A landscape with many peaks, sampled at points; each row gives a point and its height.
A climber steps from a point to whichever of its 2 nearest points has the largest rise for the distance, and stops where none of them is higher. Distance is the straight distance between rows; heights are no part of it.
j696 height 6.50: [ -2 -45 -15  -9 -34   1 -17  18 -43 -49  15  10 -11   3  -8  -6  26  15
  22   0  15 -13  -8  32 -10   0  -5 -13   7 -18  16  13]
j559 height 1.93: [  3  33   9   6   2 -26   4 -32  13  10  29 -20 -12  -9 -16 -36   9  17
   0  -5  20  22  28  55 -26 -20  10  30   7  32 -21   0]
j892 height 4.55: [ 37  -9 -27   8 -30  19 -27  14   2   4  25  23 -11  -6  -8  20 -24 -48
 -41 -30   3  14 -34 -29  11  51 -13  -5  11  -1   6 -12]
j64 height 1.98: [-16 -34  35 -21 -14  -4 -12   0 -41  -7   0   0 -22 -35  16   2  13 -10
  -5 -29  39  14   1 -18 -15  34  28  10 -50  57   1 -10]
j540 height 5.54: [  6  19 -28  31  24 -24   1  -5  15  13  -5  24  28  22  -7  -8  12  11
  -5   6  -3   3  25 -53 -14  14 -47  -7   3 -13  -1  -4]
j758 height 4.07: [-20   6 -36  -2  43   0 -15  21 -21 -15 -37  12  18  42  19  -9   5 -13
  -5  29   1   9  13 -41  -5   7  -1  16  22 -31 -25 -33]
j199 height 1.31: [ -1  -3 -16  13  -7 -10  10   6  -1   6  26 -31  11  -9  -1  13 -13 -10
  -2   8 -13 -10  36 -59 -19  22   3  -2  31   0  15   3]
j611 height 1.11: [ 10  -9 -11  -4 -41 -14 -13  23   2  -7 -32  12  -6  30  38  15 -12   1
 -13  -4  25  -8  -3 -12  43   1 -16 -13 -29  -9  18  -7]
j290 height 3.26: [  4  31  36 -46 -20  -6 -17  17  -7   3  25  17  20  30 -13  -2 -38  35
 -23   3  36 -14   3  35  -9 -25 -28 -21  34 -21   0  16]
j249 height 1.34: [-32  -4  36   0  29 -26  -9 -69  28   6 -13 -46   4   1  22 -24  -8 -12
  22  -5  11  32  33  23  -6  13   7  21 -29  22  16 -19]
j680 height 2.99: [ 11 -27 -16  60  -9  33  22  17   4  35   2 -18  23  -2  -3  33  -5 -40
  10  29 -37 -22 -14 -14  34  22  -7 -16  -1  14  20 -17]
j904 height 2.07: [ 38  -3 -16 -39   9  -3 -17   8  10 -17   4 -15  48  11 -21 -11  30   6
  -8 -40  43   5   5  -2   2  40  11  36  30  10 -22 -18]
j210 height 3.76: [ 32 -17  -1  43  13  16  -1 -13 -27 -26   9 -10  -1  19 -13 -30  23 -11
  15   5  -8 -43  18  -2   5  -6  -8  -9 -17  16  11  10]
j523 height 0.59: [-25 -23 -29 -36   5 -33 -11  31 -32  -5   0  25  23  44  -3  37 -28 -18
 -14   2 -14 -19 -21 -18   0 -30 -14   9  51 -23 -12  41]
j867 height 2.47: [-11   8  12  38 -36 -23 -12 -40  16  -1  10  -9  -2 -50  -8  -2  16  -1
  13  -4 -39   0   7  20   9  17 -12 -20 -28   9  40 -25]
j619 height 6.05: [-11 -25  25  19   3 -23  35 -18  12   8  15  27 -27 -26  40  -3 -10  -1
   3  13 -40  24  20  -3 -15  19 -33  -1 -38   6  35 -33]
j47 height 1.77: [-18 -25  25  -9 -20  32  14   0 -25   2  -5  12 -19   4  40  10 -13 -25
   5 -11  20  12  22 -31  -5   3  18  -2 -46  31  10   0]
j963 height 2.62: [-21 -17  27  14 -20  39  16  -9   1  16 -12  -7  -9  -1  -5   9 -43 -24
   0 -29  -2 -14 -19  24  16 -32   2 -25  -7  22  27  10]
j272 height 3.52: [ -8 -31   0   4  11  23  26 -13  21  18 -25   5  -5 -32  -2   3  11  22
  27  -2  14 -11 -14 -21   3   0 -28   7 -23 -22  22   7]
j92 height 2.97: [ -8  28  -9 -30 -23 -19 -14   5  -9  36   8  10  13  33  -5  13 -21  28
  -3   7   6   3  32  19   4 -42 -16 -10  16  -2  -4   1]
j30 height 4.01: [ 37   7   7  48  27  17  29   9  -1 -42  15 -10 -12   9  -1 -30  27   0
  -4   6  16   2  37  -8 -27   5  15  15   4  13   5  -1]
j188 height 1.32: [ 54  15   2  12 -12  -7  -1 -27  12  -8  48  28  -4 -31  -1 -31  27 -29
   6 -19 -29   9 -17   0 -30  29  14  -3   9  33   7  18]
j270 height 4.46: [-21   2  21 -11  19  -9   8  12  -5  -9 -24 -36 -23   6   2  41   1  -2
   6 -47  -8 -22  -6  11 -22 -31   7  -3 -36   2 -36  11]
j532 height 4.93: [ 40  -2  36  13  41  22  30 -32  32  15   7   7 -20 -26 -23 -42  -4  24
  -9 -14  13   5  22  17 -11   8 -13   0 -33  40  15 -13]
j795 height 1.01: [ -9  -3 -37 -18 -15 -22 -19  -8   1  25 -12  12 -31  23  -2   5 -40 -18
 -34   5 -50  -6 -16 -41  -2 -12  -7  11  39  -7  23  24]
j388 height 1.70: [ -4  28  22  18 -17 -19   7 -46  -5  15  24 -26  13 -30  -3 -48  32 -14
  10  -2  -7  -5  -6  15 -51 -12  23  12  12  34  -5  -7]
j364 height 2.23: [-45 -11  42   0  11 -43   1 -11 -25   4  -3 -33 -26 -25   0  -1   3  -4
  -4  -8  54  32  10 -12   3  22  19  22 -20  40   8  -5]
j893 height 4.90: [-22   1 -19  -2  11  22  -3  12 -29  16 -40 -13  29  49 -15  36 -18 -29
  -7  22  -1   3 -23 -19  39 -18  22  18  34  -7 -20  -7]
j919 height 0.83: [  4  11 -15  25 -32 -28  -9   1   1  32  26  34  -9 -20 -30  23  -3  -6
 -15 -14  -3 -10  -1 -36  28  10 -11 -44  12  -2  20 -24]
j755 height 5.53: [ 22  33 -22   8  40  12   3  10  13   0 -12  54 -43   7  13  10 -26 -16
 -43  27 -40  35   9 -28  16 -25   8 -28  23 -18 -39  22]
j225 height 1.94: [ 18  11 -21  34   7  16  -3  -9   3 -31  23  12 -24 -21  13 -37  19   7
 -20  29 -34  14  14  19  -8   3 -12 -32  11  -9   2 -39]
j217 height 5.95: [  0  17  15 -19 -21  22  16  31  -4 -23 -17 -37   9  -3  -4  -6  32  22
  17 -27  39   4 -43  11 -10   0   9  49 -15 -15 -18  -1]
j633 height 4.76: [ 49  20 -29   7 -29  11 -21   2   1 -35  22  24 -47  10  -6  26 -12 -21
 -33  11   6  32 -21   9   6  35   3   8  19  -3   0  10]
j897 height 3.72: [ 29 -13  20 -39   2   5  11  46  10 -25 -37 -58   5  28   6  54 -20  37
  -8 -28 -12  -8 -17  30  -7  -7  -2  19  -8 -10  10  23]
j184 height 5.22: [-33  -1 -12 -12 -19  -3 -28  -4 -12  25 -16 -55  18  32 -32  32 -21 -20
   0  13 -24 -26 -21 -13  27 -21  31  15  51  17 -13  -2]
j212 height 1.19: [ 18  -4 -13   4 -35  13  -4 -20  30 -16  40  -1  -7   5  18  -4  -4 -27
  10 -22 -27   3 -22   6 -26  22  14 -18 -25   0 -10  18]
j926 height 4.81: [-14 -17 -17   8 -48  -6  14  15 -14  36  -7  32   4  -7 -19   1  -1  18
   5  18 -17 -34 -53 -21  19  10  30 -38   6  -6 -27 -39]
j231 height 6.33: [-30   2  36 -27 -21  26  13  34 -43 -15  22   6  49  16 -25   4 -10  33
  20  -1  39 -36 -11  14  19 -16  25  -6  27   3 -30 -10]
j661 height 3.83: [ 24  44 -11 -10 -18 -25 -26 -10  22 -14   3  -3  10  34 -18  -9 -15   4
 -20  26  16  -7   2 -11   5   8   1 -38  22 -20   6  24]
j421 height 4.58: [  3  29 -10 -13   9   4   0 -41  43  12  36  42 -15 -36  41 -17  -6 -43
  -1  40 -37  33 -14   1 -19  11 -24   4  -1 -29   2 -22]
j243 height 3.65: [ 14 -17 -32   2  15  -2 -52   4   6   5  26  30  34 -61   7 -21  11 -67
   7 -11 -38  18  -8   6   4  42 -24   4   4   9  28 -32]
j653 height 1.37: [ 18 -27   8  39  18  38  19   9 -24  13  10   5  32   5  13   1  11   5
  11   8   4   7  53 -18  31   6 -41   2 -16  15   3 -41]
j875 height 3.08: [ 13 -11   8 -19 -19 -21  -8   3   8  17  19 -11  -9   2  17   5 -12   6
 -15 -16  46  17  16  43 -19   8 -36  19 -33  46  20  38]
j59 height 1.67: [  1  -8 -16  17  -3 -32 -46  10  -9 -36 -13  20   2   5 -13  -8  12  35
   0  12  -3  17  10  -1  30  30 -11 -26 -17 -21  25 -47]
j191 height 6.34: [ 11   0  -1  35  15 -36   6 -20  30   8 -25  18  26  16  33 -27 -10  -8
 -15   9  -1  40  -2 -15  16  13 -37  -2  -1 -34  -2 -23]
j861 height 2.63: [-16  -9  14  11 -17  21   3 -27 -46   5   8   7  13   0  -5  -5  20 -13
   3  -5  -9 -61 -38 -15  47  -5   4  11 -14   5 -28  11]
j552 height 6.18: [ -9   3  -2  14 -39  23   0  -8  12  11 -24 -10 -42   6  36   2   3  10
  -1  17 -27  41   2  46 -25 -32  30 -21 -29   1 -18  23]
j549 height 3.64: [ -8 -34  -7 -76  31 -23  -1  35   9  16 -29  -4  28  31 -11  37 -11  35
  28  31  25 -19  17   3  -3   9  17   5  23 -22 -16  19]
j891 height 2.13: [ 29  20 -26  -5  -8  14   0  -1  51  32  35  11  -8 -16 -29  -9 -50   8
  -2 -10 -16  11   8  -8   7   7  -1 -36  25  13  24  42]
j122 height 1.55: [ -2  -4  43   8  16  19  -9  -7 -11 -15   2 -14  20  -3  -6 -19  18  -3
  10   5  10  16  31  -3  -5   8  42  -2 -37  36 -12 -34]
j796 height 5.33: [  8  24   7  30  10  -2  20  -1  46  -4   0 -13   0 -12  28  33  -7 -35
   5 -27 -44  41   1  -2  -6   7 -27 -27  -6 -42  13  19]
j264 height 1.88: [ 28   0 -29  17   1 -15 -21  -5  41  35  23  17 -13  11  18 -17 -36 -24
 -28 -10 -27  -6  29 -20  23   6 -13 -29  17   8  40  34]
j381 height 1.02: [ 21  -1 -28 -16   6  -6  -7   3  36  -8  24  37  -7  20 -13  -1 -30 -19
  -1 -12 -39  10   3 -19 -32  20   2   8  -2  -9 -17  20]
j120 height 1.81: [-25  33  35   0  19  29  -2  23 -29  15 -35  -5 -22  30 -18  -5  -4   6
  -3  16   0 -18  -2   6   5 -53  38   3  -4  24 -18 -16]
j162 height 5.25: [-20   6   8 -20  24  -3  13 -31  12  31   8  18  -6  -4  43  -3  -9 -26
  -4  10 -38  16  18 -11 -26 -12 -27  17 -13  -5  -3 -28]
j464 height 3.18: [ 17 -23 -22  62   8  -9  13 -11  -2  11   0   4  32 -27   0  25  30 -52
  12  45 -27  -7 -12  12  16  47 -23   7   7 -15   0 -22]
j673 height 5.61: [-28   8  11 -34 -11  34   7  52   8  -7 -15 -54  10   3 -17  34  16   2
  24  10  17 -16 -39   6   3 -15  29  36  25 -24  -3  10]
j880 height 1.76: [ 31 -30 -58 -38  26 -10   0   9  13 -12 -31  -2  52 -16 -16 -23  17  21
 -22   0  19  -4 -14  -5   5  60  17  24  30  10 -16 -33]
j626 height 1.56: [  3 -10  25  20  14  16  26  10 -40  -3  -7   8  12   2  43  12   2 -21
  -4  -8  10  -6  42 -31  -2 -10 -39  -1 -39  13   2   7]
j380 height 3.47: [ 25 -17 -27  42   3 -11  -2 -24  -3 -10 -12 -22  37   4 -10  -7  33  -2
  20  14  -8  -8   1   9  18  18 -15  26  -1  -4   7  -7]
j631 height 3.93: [ 28  16  -3 -22  19  19  16  29   3 -23 -20 -36  -1  20 -15  31 -35  22
  21 -61 -55  18 -11  24 -27 -15  -1  -4 -25   5  14  40]
j88 height 5.93: [-26 -11 -34  14  -6   1  -2   4  42  27 -14 -16   3   9  26  39 -11 -36
  34   7 -28  33 -13  23  -5 -11 -14 -19  -3 -40  29  25]
j486 height 5.26: [-25   7  -5  -9  -2 -10  26  10  19 -10 -47 -51  -1  10  -3  53  27  -6
  43   5   6  14 -12   3 -17 -12  22  31  18 -38 -16   8]
j34 height 4.52: [ 37   6  17   1  -7  23  27  10  12  14   0  -7   2 -28 -30 -19   0  32
 -16 -14  23 -14  20  -1 -16 -16  -8  -9  -8  29   6 -42]
j332 height 4.67: [-26  -2  36   3  12   4  -2 -23   2 -50 -11 -39  24 -37  24 -51  22   7
 -18 -32   5  14  -4  20  17  -1  11  29 -26  -2   2 -42]
j308 height 6.46: [ -2   8  25 -55 -10   4 -12  26  -5 -34   3 -34  21 -28  -9  -5  34  45
  15 -11  51 -12 -16  13   4  32  18  20  10  -8  19   0]
j968 height 2.08: [-23  11  32 -14  10  13 -22 -26 -31 -15  19  43 -42  12 -45 -40 -29   3
  -6  -2  -5 -25 -40  18  10 -36   9 -17   5  23   4   8]
j302 height 6.63: [-11 -17   1  24 -13  -4  -4   7  25  20 -27   7 -15  23  24  13  -5   1
  28  18 -15   5 -12  40 -13 -23   0 -33 -42 -23   6  28]
j320 height 5.36: [-30  12  10  -8 -32 -13  22 -12 -12  14   5 -24 -39 -29  21  -3   7 -27
  -5 -22  17 -11   0  24 -45 -27  15 -24 -16   6   2  -8]
j285 height 5.84: [-22  14  31   8 -38  31  17 -11 -19  10   4  -3 -27 -11  34   2 -15   7
 -15  -6 -15  15 -14  30 -47 -19   2 -19 -43   4 -13 -12]
j333 height 5.96: [ -9  -9   9 -25 -27  36  -8  26 -29 -30  33  26  23  17 -26 -20 -20  -2
  26  10  30 -11 -14  20  11 -10   6 -33  21 -10  12   5]
j154 height 0.72: [ 43  30  14  22 -23  16   1 -19  12  13  37  43 -37 -26 -11   1 -16  -1
 -30 -29  -3  16  14 -44  31  25  -2 -22   3  11  19   3]
j397 height 5.07: [-27 -20  13  -8 -14  27  33  13 -14  19 -18  22  10   1  -9  -7 -12  -4
  17  12  -5 -16 -30 -34  -3 -21  36 -17  12   6 -24 -17]
j13 height 3.00: [-22 -12   8   0 -17  18  20   8 -15   9 -37   3   6 -53   4 -29  49  65
   7 -14  13 -47 -27  -1  11  -5   6  -5 -22  15   5 -14]
j735 height 1.82: [-28   3  28 -22  23 -33   0 -37  14 -17  -8 -33  -1 -46  19 -30  -3 -30
   2 -27  25  15  31 -15  -9  24  32  41 -16  19  22 -14]
j155 height 0.73: [-17   1  30 -42 -10 -28   4  20 -18 -15   2  11  -2  38  -4  38 -46   1
   1 -23 -28 -20 -17  -3   0 -42   9 -18  27 -14  -6  38]
j785 height 7.41: [ -5 -24 -30   7  11 -38  17  -7  15  -2 -17   6  26   2  48 -26  -1 -21
 -48 -12   0  41 -16   1 -15   9 -19  25  17 -32 -14 -43]
j636 height 2.09: [ -2 -29  27 -25  37  -9  17 -17 -13   0 -19  -6   0 -10   4 -14  19 -15
 -12 -29  66  15 -31  23 -32  -2 -18   5 -37  25 -32   6]
j789 height 2.77: [ 10 -42 -15 -12  24  19 -41 -16  -2  18  37  19   7  -4  -9  -7  -4 -48
  31  17 -46  -9  -9 -18  25  24 -34  21  -9 -32  12 -29]
j828 height 3.63: [-36   1 -15 -20  14  21 -23  14 -24 -14 -25   6  -3  12  -8 -26   5 -17
  -1  29  -1  -9   0 -40  27 -23   4  -5  32 -37  11 -30]
j180 height 2.14: [ -2  13  20  11  11  17  13 -11  15 -35  14  -2   8 -22  33 -34   8  -1
 -11  -3 -24 -18  10  -1 -17   4  -7 -40 -36 -15   8 -19]
j946 height 3.21: [ 27  47   7  17   5  23 -10 -36  17  -5   4 -34 -43   6 -30 -23   2   6
  -5  12 -17  -4   9 -28  20  -2  18  19  19   1  12 -21]
j43 height 4.20: [ 13  20  -3 -24  11 -39 -20  16  31 -15 -48 -22  19  44   6  24 -10  15
 -14  10  31  -7  22 -32  10   5  10  -8  13  -8  10  24]
j677 height 2.49: [ 13 -12 -11 -10 -33  20 -11  11 -49   6  21  17  30  -1 -27   1  43   4
  15   0 -10 -28 -10 -10  32  16  18   8   7  17 -20 -24]
j144 height 3.48: [  9  17  35 -42 -20 -12  -4  18  -3  17 -19 -33   1  10  26  43 -20  21
  -3  -8  28  -4   3  28 -12 -13 -14  28 -14   8  12  37]
j855 height 4.18: [-21 -20  21  17  34  -2 -18   0 -32 -47  -5 -14  13 -38   5 -36  46  21
  10  -5   6   0  15  17  28  11   0  30  -3  20  16 -40]
j803 height 5.17: [ 13  57 -13  -6 -16  22  -3 -17  19 -13   8  -5 -17   5 -11  19  14   5
 -23  23   5  68  16  16   2 -19  25   7  11 -27 -77  17]
j436 height 4.53: [-20 -13 -31  -7  -8  18   9  13   3  12 -14  27  21   1  -4  -1  11  37
  10  12  -6 -37 -55  -5  30  24  25 -24  14 -23 -13  30]
j416 height 2.82: [ 13 -24   2  42 -11  42  11 -10  -2  40  -7  -2  -6 -10  15  -3  -9 -32
   8  24 -15 -27   6  20  20 -16   2 -20 -21  34  29  -6]
j323 height 2.65: [-10  12  13  29 -32  -9 -18 -16 -31  -2  38  10 -24 -36 -23  -8  19  23
   2   5 -39 -13  -7  10  10  -2  17 -38 -25  40  22  -4]
j765 height 4.95: [ 33  48  -2 -31 -26   8 -13  -4   1 -29  15  17 -35 -11   5   7   7   3
 -36  24  38  49  -2   3  21 -11  23   0  23  -1 -16  14]
j684 height 2.91: [  8  27  18  21  -8   2 -27 -15 -19   2  15 -26 -18  12 -38 -26   1  52
  22  18   6  -5  34   9   7  -4   4  10   0  47  28   9]
j766 height 4.12: [  4  17   9 -49  35 -32  11  21   0 -36 -39 -10  20   6  -7  24  24  17
  38  -8   1  -9 -23   9 -33  -7   1  27  15 -30 -11  63]
j558 height 3.40: [  4   8   4  -4  26  -7 -25 -23 -12 -40   9 -24 -50  -8   2 -27  20 -13
 -20  14   9 -18   9 -17  16 -25  20  11   3  -5   7 -25]
j842 height 4.17: [  5   5  17  -7  25   2  23  25  -7  -8 -27 -18 -22   7  31  13   1  26
  18 -46 -48  30  -7  13 -39 -29  -4   8 -31   2 -12   9]
j757 height 5.37: [-29 -15   2   1  11 -14  10  -8 -10 -45 -10 -33  26  11  42 -26  34   3
  -4 -20  13   9  -2  16   0  -3 -18  39 -14 -35 -13  -6]
j743 height 2.76: [  1  11   6  41 -26 -17  -2 -18 -11  27  31  -8 -39  -1 -16   8  11  46
   2  27 -19   9  22  26   5 -14  22  -4 -18  42  -5  -5]
j114 height 2.18: [  9  29 -10   7   5 -28  26 -19  -2 -12  21  15 -25  22   0  -8   8  32
   7  17  23  31  45  32 -30 -34  -6  14  21   4  -6  35]
j295 height 0.81: [-16  -1 -36 -12  11 -25 -27  26   2   6   2  36 -17  36  -3  24 -42 -25
 -10   4 -24  13 -35 -20 -20   8 -15  11   8 -42  -2  33]
j128 height 0.99: [ 25 -12 -14  -6 -24   4 -26  12  -1  17 -16   6  14  41 -11  36   3 -11
  -1   8  14 -15 -21   2  26   7 -23  10 -12 -23 -11  10]
j100 height 5.55: [ -4   7 -33   3  -5  14  -6  12   4  25   6 -55  -9  18 -52  14 -10 -15
   2   8 -15 -23  -1  18  -4 -21  24   8  46 -11  -2 -24]
j432 height 1.22: [ -8 -24  39  10  40   7  22 -27  16  15 -25 -16  48 -10  17 -35   6  -2
  21 -15  15  14  31   5  -1  14  -9  16 -39  37  -2 -16]
j186 height 4.21: [ 21  -1 -39   8   5   5 -45   1  21   6  46  22  -4 -18  10  11 -14 -62
 -17   0 -43  24  -7  16  -7  60 -12  -4   4  -7   4 -15]
j8 height 2.56: [ -4 -10  22 -14   5 -27  10 -29 -10   2  -7 -11  18 -23  18  -3   5  -4
  -2 -49  68  21 -21  43  -8  15 -19  47 -34  18   8  28]
j76 height 2.40: [-30 -13  37  10  13  37   5   6  15 -21 -15   0   4 -10  27 -13 -31 -23
   2 -31 -21 -28 -16  -4   6 -22 -22 -43 -36  -9  11  16]
j111 height 3.87: [ 19 -17  28  -1  26  42  37   8  22  20 -38 -25 -10 -13  27   3   2 -10
  23 -19 -16   3   2  -4 -17 -15 -15  20 -30   6  -3   9]
j91 height 4.97: [  2  29 -10  27   6  -8   9  -1  69  26  31  26  -7 -30  41  18 -13 -13
   9  23 -42  52 -11   2   3  15 -33 -18   6 -38   3  16]
j355 height 5.73: [  8  44 -15  16  13  25   4 -10  28  -7  -7  24 -15  20  40  13 -12  -4
 -46  19 -61  24 -14  -3  -8  -8  20 -30 -16 -24 -57  15]
j78 height 3.07: [ 12  -3  17  -8   2 -19  33  28   9  20 -55  20 -10   9   7  25  13  19
  22  35  58  14  -9   3  -7 -24  16  14   1  -6   2   2]
j429 height 1.43: [ -3 -11 -76 -18  21  -9 -31   0  10  27 -27 -16  29 -17 -18   6  -6  14
 -33  -4  28 -29 -12   9 -10  49   5  22  23  -8 -23 -37]
j844 height 4.16: [-26 -24 -24 -62  11   7   6  17  -4   7  -8   8  28  -4   1  13  23  42
  11  -8  24 -35 -18 -19   9  12  12   3  28 -11 -32  13]
j132 height 1.69: [-16  23  33  27  15  27   5   1  -2  18  -9 -34   5  15  14   8  -4  -8
  10  12  -3 -10  31  -8  -5 -29  20 -19 -20  22 -20 -33]
j268 height 2.52: [ 21 -25   0  24 -29 -21   6 -16  33  28  47  17  -2  26  -5  24 -23  12
  28 -18 -11  -5  30  14 -11  16 -33 -18 -20  -7 -11  25]
j198 height 2.32: [ 23  -5 -21 -22  -3   8 -21   0 -23 -13  10  13  57 -17 -53   4  42   6
   1 -19  24 -13  -4 -24  10  33  -7   4  15  -9 -39 -31]
j761 height 5.98: [ 16  -8 -32  12  26  16   4  23   7  17   1  55 -14  17  31  17 -43 -37
 -30  28 -25  14  19 -45   1  18   5 -43   9  -3 -16 -10]
j309 height 1.80: [ 26  -7 -23  32 -26  -1 -40  20 -22 -27   5  32 -16   0   1 -16  26  18
 -21   5 -49   6 -10   9  26  20 -14 -37   2  20  21 -34]
j690 height 3.54: [ 14  25   1 -37  -3  -7 -31  13   0  -4  12  12  25  35 -35 -16 -22   1
 -43  19  12 -27 -15   7  15 -28 -10 -21  55 -29  18 -10]
j641 height 2.51: [ -5   7  -9 -18  22 -53   4  -9  16  20  -1  -1  10  21  21  10  -1  24
   6   6  34  33  54  39 -23 -48  -8  11  29  -2  -2  -1]
j216 height 3.24: [-24 -31  -9  18 -11   4  32 -14  15  -2 -30  -7  -4 -19  -2 -19  25  40
  36   3 -12 -18 -35  18  10  -3   5   8 -25 -22 -17 -12]
j527 height 5.42: [ 20  -7  21  28  21 -11  36 -36   4  15  17  24 -25 -22  13 -14 -12  18
 -16   5  -1  13  50   3 -26   2 -23  -4 -19  28 -11   3]
j136 height 4.85: [-44   3  22 -24 -15   8  13   2 -37  -4  16 -11  -3 -18   6   4  16 -11
   7 -32  15 -30 -18 -13 -22 -31  25 -10 -24 -17 -19  17]
j849 height 1.14: [-15   8 -48 -10  -7 -15 -26  20  16  35   0 -14   7  -4 -38  15 -20  25
 -25  16   8 -10 -23  15 -17  20 -27   0  28 -37   4 -22]
j997 height 2.43: [-44 -20  44   5   0  19  22  13 -36 -30   9   8 -26   0 -18  -7 -46   6
 -15  -7  30  -8 -18  32  29 -32  -1 -41  12  34  29  14]
j209 height 0.82: [ -1   3  26   6 -13  14  15  17 -15  -2   8   9  -8  41 -19  35 -38  10
   4 -20 -34   0   0   4  24 -27 -27   1   0   3 -22  29]
j554 height 0.89: [ 33   4 -16  18  11  20  16   5 -11  13   0   1  -5  47  -2  47  -6 -16
  15  -5  -4  19   3   8  -9 -15 -11  -1   7 -11 -14  15]
j165 height 1.50: [-16  -6 -21   1   6 -28 -27   1 -11 -20 -19  36  36 -23 -17   6  46  40
   0  15  19   1  -2 -13  56  45 -11  -3   5 -12   8 -20]
j509 height 3.06: [  5  31  10  36  15  24 -11 -17  -3 -15  31 -12 -27  19 -22 -25 -19  26
   1  29   0  13  24  -6  19 -19  -5  -6   6   3   5  26]
j835 height 2.53: [-46  -9   7   2 -15 -36  23 -17 -29   0 -15 -18 -15 -41  15 -14  29   3
  17   2  51  16   2  11  15  -5  17  52  -1  20  29   9]
j896 height 3.36: [ -1 -17 -13 -32   3 -19   1  32  11   7 -38   5  -1  24  -8  33 -12  18
  35  42  25  15 -11 -10 -14  21  19  21  29 -20  27  28]
j979 height 7.18: [-34 -31   8 -12 -10  -3  -8  28 -21 -49  22 -38 -12 -35  -4  16  27  12
  26 -11  37 -20  15  25  21  16  -2  25   6 -13  20  10]
j813 height 1.71: [  2 -15   9  -8  28  14  11  -6 -26  18 -36   0   5 -17   7 -22  28  10
 -15 -20  63 -24 -35   8  -6 -11  -9  42 -14  52 -29  25]
j650 height 0.62: [ 39  12  41   6  -9  26  -1 -33  50  35  17  28  -6 -16  26 -13 -36 -17
 -20 -15 -25  -4   6 -45  24  19 -14 -20 -15  42  17  14]
j898 height 2.25: [-39 -21  41 -21   9  -2 -10  19 -23 -39  -3   1 -40  21 -17 -28 -38  39
  -8   8  11 -42 -32   0   9 -26   5  -8  12   4  12  17]
j577 height 3.69: [  5  -9   8 -25  15 -37  19  32  -8 -31  -6  -5  13  20 -15  34  22  28
   6  20  52   0 -11   7 -22  25  -6  37  33 -31  -8  28]
j585 height 2.85: [-11   8  19  31  -3 -47  27   0  13   9 -42 -20 -20  -5 -10  -1  13  23
  13  18  49  17  20  24  10 -11   8  27   4   0  21  -8]
j548 height 1.17: [ -6  -4 -14  10   5  -4  -5   9 -23  -3   7 -22 -38  31  -3  21 -26  -1
  -9   0 -48  -1  19 -65  -7   9   0  30  19   7   6   7]
j634 height 4.69: [-32  -4  16 -25  24 -25  20  -1  16 -24 -14 -26   0 -19 -25  16  16  21
  51  -9  18 -18   3   2 -23 -25   9  27 -15 -35  -2  30]
j326 height 6.21: [-17  -1  -9 -21 -12 -25  10  10  -5 -31 -36  -7  26  38  43 -39  23   2
 -31   0  10  32 -20   6 -27   2   9  44  16 -27 -25 -16]
j716 height 4.83: [  4   3 -12   6  21 -24  20  18  45  -6 -29  -4  54  20  -9   0   1  10
  -1  -9  36   4  29 -42 -10  36 -15 -27   4  -9  -6   6]
j468 height 3.09: [  1 -40 -31 -18  -1  23 -23   4 -22   0  37  25  10 -46 -27 -21  18 -27
  23  11 -57 -15 -14 -15  -5  20  -9  10  10  -6  28 -29]
j447 height 2.34: [ 34 -17  -9  30  -9  13  24 -13  18  27  51  14 -12  -2 -40  15 -42  -4
   8 -13 -13 -25  20  11  24 -25 -16 -33   4   6  12  33]
j830 height 4.26: [ 33  40  17  21   0  29  17  29  14 -13  32  -7 -25 -11 -20 -30   1  46
 -18  -7  11   3  48   0  -7   7  21  -9  21  33 -10 -14]
j808 height 1.21: [  2   4 -28  14  -2 -67  10 -22  27   9   8   9  43 -16   7 -28  18 -28
  -5 -12  25   9  14  13 -10  13 -12  -7  15  -6  28   4]
j899 height 5.43: [  1  38 -23  -1  17  23  -8 -11   8 -15  24  17   7  19   8  -4   9  22
 -25  25 -36  47  16   3 -29 -24  18 -27   7 -30 -81  -9]
j260 height 4.54: [  0  39 -12 -13  40  12   3  42 -26 -14 -48  -5  27  33  -6  26  15 -23
  -9  17 -10   3  -6 -40   2 -31   6   3  27 -21  -3  17]
j57 height 1.49: [ 15   1  -2  14 -20  -6  -2 -33  -9 -13  53  -7  33 -21  13 -32  35 -32
  20   0 -39 -14 -10  23 -48  16  -3  18  -6  48  20   5]
j799 height 3.73: [ -2 -16 -11 -20  36  24 -36  -1 -27 -23 -15   0   0 -27 -19 -41  35   5
  12   7   7 -32   7 -15  22 -10  20  17   7  -1  10 -38]
j396 height 1.51: [-14  -6  -8   5  -2 -12 -20  -5  13  27 -13 -37  -1  11  14  35   6 -30
   0  -1  -9  -4  42 -19 -18  -7  13  -6   2   4  -9 -13]
j291 height 2.78: [-14  -8   9  25 -17  32  13  -5 -51  17 -19  12  -3 -34  29 -15  25   3
 -11   5  -7 -58 -24 -13   2 -15   4  -7 -28   7  -6 -17]
j502 height 1.92: [ -6  24  46  -1  29  14   3 -10 -22 -16   4  28 -54  21 -16 -17 -20   7
 -10  10  31  -5 -12   8  -9 -39  33 -18 -10  31 -22  25]
j450 height 2.75: [  8  11  19  -1 -35   1   6 -12  22   4  32   6 -23  -2 -13  31 -28  24
   1 -36  17   5  15  50 -10  -3 -16 -13 -29  17  11  42]
j863 height 1.58: [ 26  18 -37  20  -8 -34 -30 -18  36   4  28  -2  -3 -33  12 -44   7 -28
  -4 -16 -15   7  27  20  19   7  -8 -26   0  -7  38  15]
j463 height 1.29: [-11 -11  -1  -6 -13 -13 -15 -10   1 -11  -7  22  33 -14  24  -2  14  -3
  -2 -18  13 -12   7 -35  29  29  -7  -5 -13 -37  -1  -4]
j369 height 5.47: [-20 -33 -11   2 -17  12   4  22 -18  37  12  45  -3  22  19   5 -29 -38
  11  20 -31   5   1 -33  -3  -1   7 -28   5  -3 -15 -20]
j135 height 5.92: [  7 -26 -17 -14  18  39   1  -6   0  12   4 -17 -29  17 -43  25 -12 -31
  30   5 -10 -17  -4   1  -1 -20  25  43  27   3  -3   7]
j241 height 0.96: [  4  19 -44   6 -33 -33 -19  19  -1  58   2  24   9 -10 -47  26 -18  -7
 -15  24  10  -9 -18  11  13  27   1 -19  14   6  21  -2]

For each start below, name the point where the climber stops.
j919 -> j302
j13 -> j302
j188 -> j785
j144 -> j302
j468 -> j355
j323 -> j785
j789 -> j355
j309 -> j619
j120 -> j619

Call two points neighbours if one is among the 2 nearest of the other. Go from one point of each pair to the other, from neighbour to neighbour, staying as high as possible. Name the lowest point that can't be avoided.
j302 / j619 -> j421
j355 / j761 -> j755
j135 / j785 -> j828
j979 / j231 -> j333
